The views of a scene show one set of named points, each view turned or mirrored, shifted and resized as a whole, with a little noise and some points left out.

Scene 1
View 1
K318: +3.68  -1.03  -1.55  +0.82  +1.14  +0.28  +0.98  -0.37  -2.97  -1.52  +3.12  -2.48  -1.05  -2.08  -0.50  +5.58  -0.31  -1.51  -1.74  +0.27
K563: -2.49  +2.30  -0.78  +1.54  +0.89  +2.25  +1.98  +0.50  +2.24  +1.05  -1.43  +1.74  -1.64  +0.20  -2.47  -1.18  -0.88  -0.05  +1.42  -3.48
K523: +2.52  +0.30  +0.40  +1.16  +0.06  -0.15  -0.79  +1.30  +2.30  -2.74  +0.25  -2.23  -1.54  +0.94  -1.82  +3.27  -1.33  +0.86  +2.61  -0.67
K810: +1.67  +0.97  -0.50  +1.88  +0.31  +0.92  +0.08  -0.13  -0.44  -0.69  +1.23  -1.77  -2.38  -1.09  -2.15  +3.35  -0.47  -1.08  -0.72  -2.05
K678: +1.00  -0.36  +0.68  -0.32  +2.46  +0.32  +0.65  +2.52  +0.25  -1.86  +1.30  +0.00  +0.64  +0.54  -0.79  +3.18  -0.62  -0.19  +0.20  +0.58
K432: +1.47  +0.04  -1.10  -0.70  -1.25  +1.52  +1.96  +0.04  +0.70  +0.12  +1.52  -0.29  -2.50  -0.59  -1.70  +0.95  -0.71  -2.32  -1.50  -1.61
K139: +2.54  -0.46  +0.48  -0.58  +0.76  +0.76  +0.50  +1.32  -1.23  -0.78  +3.05  -0.99  -1.27  -0.74  -1.44  +3.76  -0.02  -2.69  -3.50  -0.30
K84: -1.27  +0.30  +0.13  +1.13  +5.69  +0.92  +1.41  +2.31  -2.77  -0.74  +1.55  +1.16  +2.01  -0.78  -0.30  +4.13  +0.07  -0.13  -1.25  +0.27
K683: +1.56  +0.14  -0.50  +0.14  -0.05  +0.67  +0.78  +0.86  +1.83  -1.49  +0.48  -0.75  -1.38  +0.34  -1.48  +1.65  -1.06  -0.03  +1.46  -0.84
K328: +0.09  -0.50  +1.55  -1.68  +2.56  +0.74  +1.01  +3.62  +0.84  -1.21  +1.61  +1.34  +0.78  +1.18  -0.78  +1.91  -0.44  -1.08  -1.16  +0.62
K220: +3.87  +0.34  -0.10  +1.39  -1.36  +0.39  -0.81  -0.25  +0.35  -1.48  +1.92  -3.31  -3.38  -0.77  -2.54  +4.02  -0.62  -1.52  -1.06  -1.66
K767: +0.98  -0.01  -0.05  +0.10  +1.72  +1.02  +1.09  +1.27  -0.99  -0.47  +2.03  -0.15  -0.72  -0.67  -1.18  +3.00  -0.15  -1.72  -2.04  -0.64
K867: +2.02  -0.59  -1.02  -1.63  -1.79  +1.37  +2.12  +0.53  +1.34  -0.24  +1.62  -0.16  -2.15  -0.10  -1.45  +0.45  -0.85  -2.33  -1.11  -0.99
K516: +1.75  -0.27  +1.03  -1.80  -0.50  +1.14  +0.75  +1.99  +1.15  -0.46  +2.25  +0.05  -1.83  +0.40  -1.90  +1.54  -0.45  -3.00  -3.03  -0.83
K631: +0.95  -0.36  -0.36  +0.28  +2.19  +0.34  +1.07  +1.67  +0.30  -2.03  +0.75  -0.24  +0.57  +0.26  -0.43  +2.96  -1.01  +0.68  +1.62  +0.50
View 2
K84: +0.58  +1.12  +3.23  +2.35  +2.38  -4.38  -1.34  +0.76  +3.07  -0.29  +1.84  -2.07  +0.58  +0.83  +0.47  +1.11  -0.58  -0.20  +0.10  -1.04
K767: +0.70  -0.19  +1.24  +2.05  +0.43  -2.27  -1.17  -0.34  +0.61  -0.19  +0.01  -0.58  -0.92  +1.56  -0.22  -0.10  -1.09  -0.26  +0.63  -0.17
K810: +1.77  -0.43  +0.56  +1.55  -0.98  -2.35  -0.69  +0.18  -1.83  +1.20  +0.32  -1.14  -3.10  +1.56  +1.02  +0.29  -1.19  +1.22  +1.40  -2.05
K432: +1.09  -0.99  +0.02  +1.97  -1.85  -0.41  -1.82  -1.11  -0.67  -0.17  -1.30  +1.04  -1.90  +1.20  +0.18  -2.07  -0.21  +0.44  +1.20  +0.39
K683: +2.26  -1.27  +0.99  +1.05  -1.92  -1.39  -0.52  +1.24  -0.67  -1.75  +0.69  +0.04  -1.15  +0.33  +1.51  -1.55  -0.19  +2.29  +1.31  -0.83
K328: +1.19  -0.64  +2.43  +1.01  +1.66  -2.25  -1.19  +1.27  +1.91  -3.07  +0.74  +0.34  +1.10  +1.15  -0.32  -1.32  -1.59  +0.60  +0.46  +1.27
K563: +2.35  +0.88  +2.95  +0.87  -1.13  -1.18  -4.76  +0.78  +1.28  +0.96  +0.26  +1.47  -2.38  -0.64  +2.67  -4.29  +1.25  +4.06  +2.19  +0.00
K220: +1.92  -1.73  -0.85  +1.37  -1.88  -1.52  +0.71  +0.05  -3.66  +0.29  -0.32  -0.78  -3.46  +2.20  +0.33  +0.42  -2.12  +0.79  +1.42  -1.89
K318: +0.27  -0.87  -0.49  +3.16  -1.26  -2.93  +1.25  -1.20  -0.84  +0.03  +0.18  -2.47  -1.25  +1.88  -0.34  +2.51  -0.86  -1.72  +0.04  -2.10
K631: +1.87  -0.62  +1.86  +1.54  -0.72  -2.80  -0.02  +1.58  +1.15  -2.45  +1.81  -1.19  +0.41  +0.09  +1.42  -0.16  -0.05  +1.60  +0.64  -1.13
K139: +0.47  -0.99  +0.14  +1.97  +0.57  -2.03  -0.31  -0.84  -0.55  -0.50  -0.73  -0.44  -1.23  +2.66  -1.16  +0.44  -2.23  -1.36  +0.47  +0.03
K523: +3.11  -1.68  +0.89  +0.32  -1.75  -2.11  +0.81  +2.50  -2.19  -2.29  +1.67  -0.76  -1.53  +0.45  +2.05  -0.54  -1.28  +3.28  +1.48  -1.98
K678: +1.58  -0.70  +2.03  +1.35  +0.58  -2.83  -0.12  +1.56  +0.93  -2.52  +1.34  -0.88  +0.41  +0.81  +0.51  -0.15  -1.30  +0.93  +0.52  -0.33
View 3
K683: +1.47  -0.25  -0.60  -0.99  +0.32  +0.89  +1.15  +0.83  -1.07  +1.47  +0.01  +1.80  -1.03  -3.72  -0.01  +1.31  +0.24  -0.74  -1.56  +1.69
K523: +2.40  -1.25  +0.28  -0.96  +0.42  +1.18  +2.75  +0.75  -0.82  +1.03  +1.10  +2.02  -0.99  -3.45  -0.05  +1.76  -0.26  -1.82  -4.06  +2.88
K318: -0.50  -1.87  +3.29  -1.56  -1.31  -1.99  +0.24  -1.11  +0.99  -1.38  -1.11  +0.69  +0.02  -0.34  -0.78  -1.91  +0.06  +0.69  -2.37  +0.22
K328: +0.09  -2.13  -2.10  -2.44  -0.07  -0.86  +2.93  +0.34  +0.44  +2.69  -0.24  +1.27  -1.09  -1.69  +0.93  +2.02  -1.59  +1.96  +1.77  +1.62
K767: -0.04  -1.68  -0.35  -1.71  -0.92  -0.26  +1.25  -0.20  +0.88  +0.56  -1.12  +0.30  -0.07  -1.44  +0.39  -0.30  +0.04  +0.93  +0.64  +0.27
K678: +0.90  -2.38  -0.62  -2.43  -0.76  -0.65  +2.31  -0.08  +0.22  +2.01  -0.06  +1.33  -1.19  -1.32  +0.03  +1.76  -1.44  +0.70  -0.48  +1.82
K432: -0.42  +0.94  -0.67  -0.30  +0.65  +0.37  +0.28  +1.06  -0.56  +0.17  -1.02  +0.79  +0.10  -3.98  +0.77  -0.88  +1.47  +0.55  +0.67  -0.02
K810: +1.15  -1.18  +0.35  -0.72  -0.73  +1.61  +1.22  -0.01  +0.49  -0.61  -0.68  +0.18  +0.46  -2.38  +0.30  -0.91  +1.48  -1.23  -1.82  +0.40
K516: -1.65  -0.45  -1.07  -0.74  +1.27  -0.73  +2.99  +1.22  +0.66  +0.15  -0.55  +0.28  +0.50  -3.03  +2.05  -0.87  +0.25  +1.90  +1.54  +0.64
K563: +3.01  +0.42  -4.29  -1.05  -0.79  +4.48  -0.51  +1.04  -1.21  +2.92  -1.36  +0.67  -0.62  -4.66  +0.36  +2.09  +2.07  -1.78  +1.82  -0.04
K867: -0.85  +1.38  -0.54  -0.30  +1.36  -0.45  +0.48  +1.36  -1.04  +0.62  -0.73  +1.45  -0.33  -4.49  +0.70  -0.47  +0.90  +1.05  +0.57  +0.53
K631: +1.77  -1.87  -0.27  -2.36  -1.03  -0.30  +0.98  -0.29  -0.44  +2.36  -0.22  +2.02  -1.69  -1.70  -0.92  +2.08  -1.25  +0.00  -1.32  +1.75
K220: +0.33  -0.65  +1.79  +0.11  +0.57  +0.64  +2.40  +0.63  +0.42  -1.92  +0.09  +0.47  +0.82  -3.06  +0.74  -1.80  +1.46  -1.17  -3.55  +1.20
K84: +1.33  -4.11  -0.87  -3.61  -3.02  -0.21  +0.99  -1.63  +1.55  +2.14  -1.57  +0.17  -0.97  +1.04  -0.75  +1.47  -1.23  +0.95  +1.15  +0.27
View 4
K631: -2.48  +0.20  -2.60  -0.76  -2.38  -1.20  -0.45  -0.17  -1.96  +0.40  +2.10  -0.69  +0.77  -0.73  +1.58  +2.62  +0.55  -1.71  -1.25  +2.11
K678: -2.60  +0.88  -2.15  -0.64  -1.17  -1.79  -0.58  -1.13  -1.25  +0.41  +1.95  -0.38  +0.36  -0.39  +1.65  +2.18  +1.49  -1.30  -0.99  +2.42
K516: -1.72  -0.02  -1.85  +0.49  +0.07  -1.60  -0.78  -2.28  +0.22  +0.28  -0.61  -0.48  -0.69  +0.32  +1.12  -0.90  +1.75  +1.26  +0.66  +0.13
K84: -3.41  +3.75  -0.08  -2.02  -1.91  -3.52  -0.46  +0.07  -2.29  +0.89  +3.03  -0.25  +1.19  +0.17  +1.98  +2.41  +1.25  +0.03  -2.01  +2.17
K432: -1.45  -1.35  -2.34  +0.27  -1.66  -0.48  -0.86  -0.56  -0.52  +0.50  -0.79  -1.42  -0.27  +0.19  +1.08  -1.41  -0.20  +1.62  +0.58  -1.26
K523: -2.24  -2.05  -4.73  -0.36  -0.32  +0.24  -2.18  +0.49  -0.65  +0.89  +1.72  -2.12  +1.06  -0.87  +0.90  +1.43  +0.32  -3.06  -1.00  +1.78
K683: -2.05  -1.57  -3.48  -0.24  -1.76  -0.13  -0.88  +0.01  -1.02  +0.66  +1.12  -1.53  +0.35  -0.48  +1.32  +0.75  -0.27  -1.33  -0.02  +0.94
K139: -2.01  +1.15  -1.51  +0.24  +0.34  -2.70  -1.99  -1.30  -0.77  -0.05  -0.50  -0.28  +0.26  +0.03  +0.78  -0.04  +2.37  +1.49  -1.80  -0.35
K810: -2.22  -0.07  -2.56  -0.85  -0.35  -1.20  -2.81  +1.30  -0.93  +1.21  +0.72  -2.10  +1.39  +0.11  +0.81  -0.58  -0.04  +0.30  -1.61  -0.75
K328: -2.63  +1.41  -1.31  -0.33  -1.16  -2.16  +0.65  -2.44  -0.65  +0.47  +1.68  +0.17  -0.46  +0.09  +2.00  +1.52  +1.97  -0.62  +0.60  +2.81
K767: -2.38  +1.42  -1.22  -0.61  -1.38  -2.32  -0.97  -0.41  -1.57  +0.35  +0.77  -0.52  +0.49  -0.01  +1.39  +0.65  +1.03  +1.01  -1.38  +0.18
K220: -1.71  -1.44  -3.79  +0.19  +1.04  -0.67  -3.88  +0.68  -0.53  +0.50  -0.66  -2.16  +1.21  -0.50  -0.09  -0.69  +0.97  -0.02  -2.31  -1.19
K867: -1.31  -1.60  -2.50  +0.72  -2.01  -0.49  -0.23  -1.30  -0.68  +0.01  -0.89  -0.89  -0.70  -0.19  +1.12  -0.68  +0.25  +1.29  +0.63  -0.80
View 5
K139: -0.23  -0.60  +0.76  +1.35  +1.56  +0.89  -1.37  +2.19  +2.04  +0.82  -0.01  +1.35  -0.36  -2.28  +1.30  -1.83  +1.50  +2.17  -0.60  +1.46
K516: +0.13  -1.30  +1.57  +0.58  +2.57  +0.82  -1.62  +0.56  +1.30  -0.18  +1.07  +1.65  +1.89  -2.92  +0.21  -0.24  +0.95  +2.31  +0.27  +1.41
K318: +0.03  +0.29  -0.67  +1.18  +0.69  +0.85  -0.36  +2.19  +1.27  +2.29  -0.85  -0.73  -2.21  -0.55  +2.14  -2.97  +2.81  +0.43  -1.01  +0.88
K631: +0.35  -2.34  +0.05  -1.01  +3.03  +1.70  -0.61  -0.94  +0.89  -0.17  +0.28  -1.02  -1.19  +0.57  -0.29  -0.21  +1.49  -2.25  -0.88  +0.14
K678: -0.16  -3.04  +0.50  -0.62  +3.24  +1.50  -1.14  +0.03  +1.49  -0.50  +0.26  +0.07  -0.85  -0.12  -0.13  -0.25  +1.15  -1.34  -1.26  +0.36
K683: +0.75  -0.54  +1.03  -0.64  +3.46  +1.92  -0.15  -1.93  +0.39  +0.13  +1.05  -1.07  -0.24  -1.28  -0.11  +0.47  +1.29  -0.91  +0.97  +0.81
K328: -0.18  -4.21  +0.88  -0.87  +2.96  +1.02  -2.00  +0.30  +1.69  -1.46  +0.75  +1.40  +0.95  -0.54  -0.93  +0.20  +0.66  -0.48  -1.51  +0.40
K432: +1.19  +0.69  +1.21  +0.01  +1.05  +1.05  -0.77  -0.69  +0.31  +0.06  +1.65  +0.34  +1.33  -2.17  +0.06  -0.52  +1.45  +1.67  +1.51  +1.48
K867: +1.20  +0.44  +1.06  -0.01  +1.55  +0.85  -0.74  -1.04  -0.06  +0.52  +1.71  +0.22  +2.03  -2.35  +0.18  -0.27  +1.74  +1.72  +1.50  +1.25
K220: +0.07  +1.93  +1.23  +1.66  +3.50  +2.30  +0.25  +0.13  +1.43  +2.02  -0.14  -0.76  -2.03  -3.26  +1.84  -0.98  +1.50  +1.19  +1.18  +1.76
K563: +2.08  +0.61  +2.25  -2.27  +0.96  +2.64  -0.48  -3.60  +0.61  -3.69  +3.37  +0.17  -0.29  -0.47  -2.75  +1.24  -0.74  -0.82  +2.62  +1.73
K810: +0.64  +1.41  +1.21  +0.51  +1.84  +2.30  -0.19  -0.13  +1.61  +0.05  +0.65  -0.33  -2.45  -1.64  +0.56  -1.13  +0.85  +0.37  +0.98  +1.76
K523: -0.04  -0.61  +1.20  -0.10  +5.78  +2.82  +0.42  -2.01  +0.93  +0.91  +0.08  -1.79  -1.93  -1.68  +0.60  +0.85  +1.10  -1.93  +0.64  +0.76
View 6
K767: +1.27  +0.87  -2.08  +0.82  +0.42  +0.74  +1.17  -0.97  -1.71  +0.04  -0.23  -0.66  +0.93  +0.19  -1.68  +0.52  +2.20  +1.95  -1.04  +0.57
K516: +0.19  +2.28  -0.82  +2.26  +0.03  +0.19  +2.10  +0.98  -0.28  +2.22  -0.46  -1.89  -0.09  +2.32  -2.29  +1.49  +2.15  +1.98  -0.54  +0.16
K84: +3.05  -0.57  -3.19  +1.35  -0.63  +2.19  -0.06  -1.44  -2.64  -3.10  -0.79  -0.05  +1.37  -2.53  -0.04  -1.32  +1.92  +2.22  -1.40  +2.27
K432: +0.18  +2.31  -0.74  -0.16  +2.79  -0.36  +1.72  +0.46  -1.20  +1.40  +1.56  -1.29  +0.63  +2.18  -2.64  +2.33  +2.10  +1.88  -0.06  -0.12
K867: +0.16  +2.10  +0.43  +0.82  +2.58  -0.02  +1.53  +1.30  -1.34  +1.64  +1.46  -1.37  +0.81  +2.75  -2.71  +2.89  +2.57  +2.27  +0.16  -0.28
K220: -0.21  +1.22  -1.40  -1.99  -0.49  -0.85  +3.32  -2.57  -1.96  +2.44  -0.59  +1.17  +2.17  +3.04  -2.84  +2.73  +0.61  +1.27  +1.20  -1.83
K810: +0.68  +1.21  -2.34  -2.12  +0.79  -0.34  +2.65  -1.90  -2.16  +0.37  +0.35  +0.39  +1.61  +1.45  -1.92  +1.49  +0.27  +1.03  +0.78  -0.23
K328: +2.37  +0.54  -0.28  +3.59  -1.25  +2.05  +0.96  +1.91  -1.16  -0.97  -0.84  -1.25  +0.60  +0.24  -0.43  +0.51  +2.05  +2.71  -0.28  +1.90
K139: +0.31  +1.19  -2.17  +1.34  -0.80  +0.31  +1.30  -1.79  -1.13  +2.06  -1.38  -0.54  +0.92  +0.93  -2.52  +0.83  +2.87  +2.10  -1.62  -0.49
K318: +0.48  -0.42  -2.22  -0.66  -0.13  +0.11  +0.30  -4.60  -3.30  +1.19  -0.92  +1.58  +3.04  +0.30  -2.83  +1.49  +3.59  +2.36  -1.61  -1.57
K678: +2.52  -0.31  -0.64  +1.82  -1.74  +1.96  +1.30  +0.02  -2.27  -1.41  -1.09  +0.29  +1.84  +0.27  -0.41  +0.74  +1.36  +2.44  +0.39  +1.23
K683: +1.69  +0.70  +0.75  -0.27  +0.78  +0.76  +2.16  +0.95  -2.49  -0.73  +1.18  +0.43  +2.02  +2.22  -1.24  +2.83  +0.69  +2.03  +2.10  +0.28
K563: +2.30  +2.59  -1.15  -1.60  +4.51  +0.44  +2.88  +3.49  -1.38  -3.02  +3.67  -1.99  -0.18  +0.92  -0.26  +1.41  -1.42  +0.80  +2.50  +2.89
K631: +2.80  -0.58  +0.26  +0.71  -0.26  +1.95  +0.83  +0.21  -3.16  -2.19  +0.33  +0.92  +2.69  +0.42  -0.42  +1.72  +1.52  +2.67  +1.17  +1.09

In a view up to two points have been moved. Name them for each view, in the order of its rows, or write none.
view 1 -> K84
view 2 -> K810
view 3 -> K516
view 4 -> K432, K767
view 5 -> K139, K867
view 6 -> K678
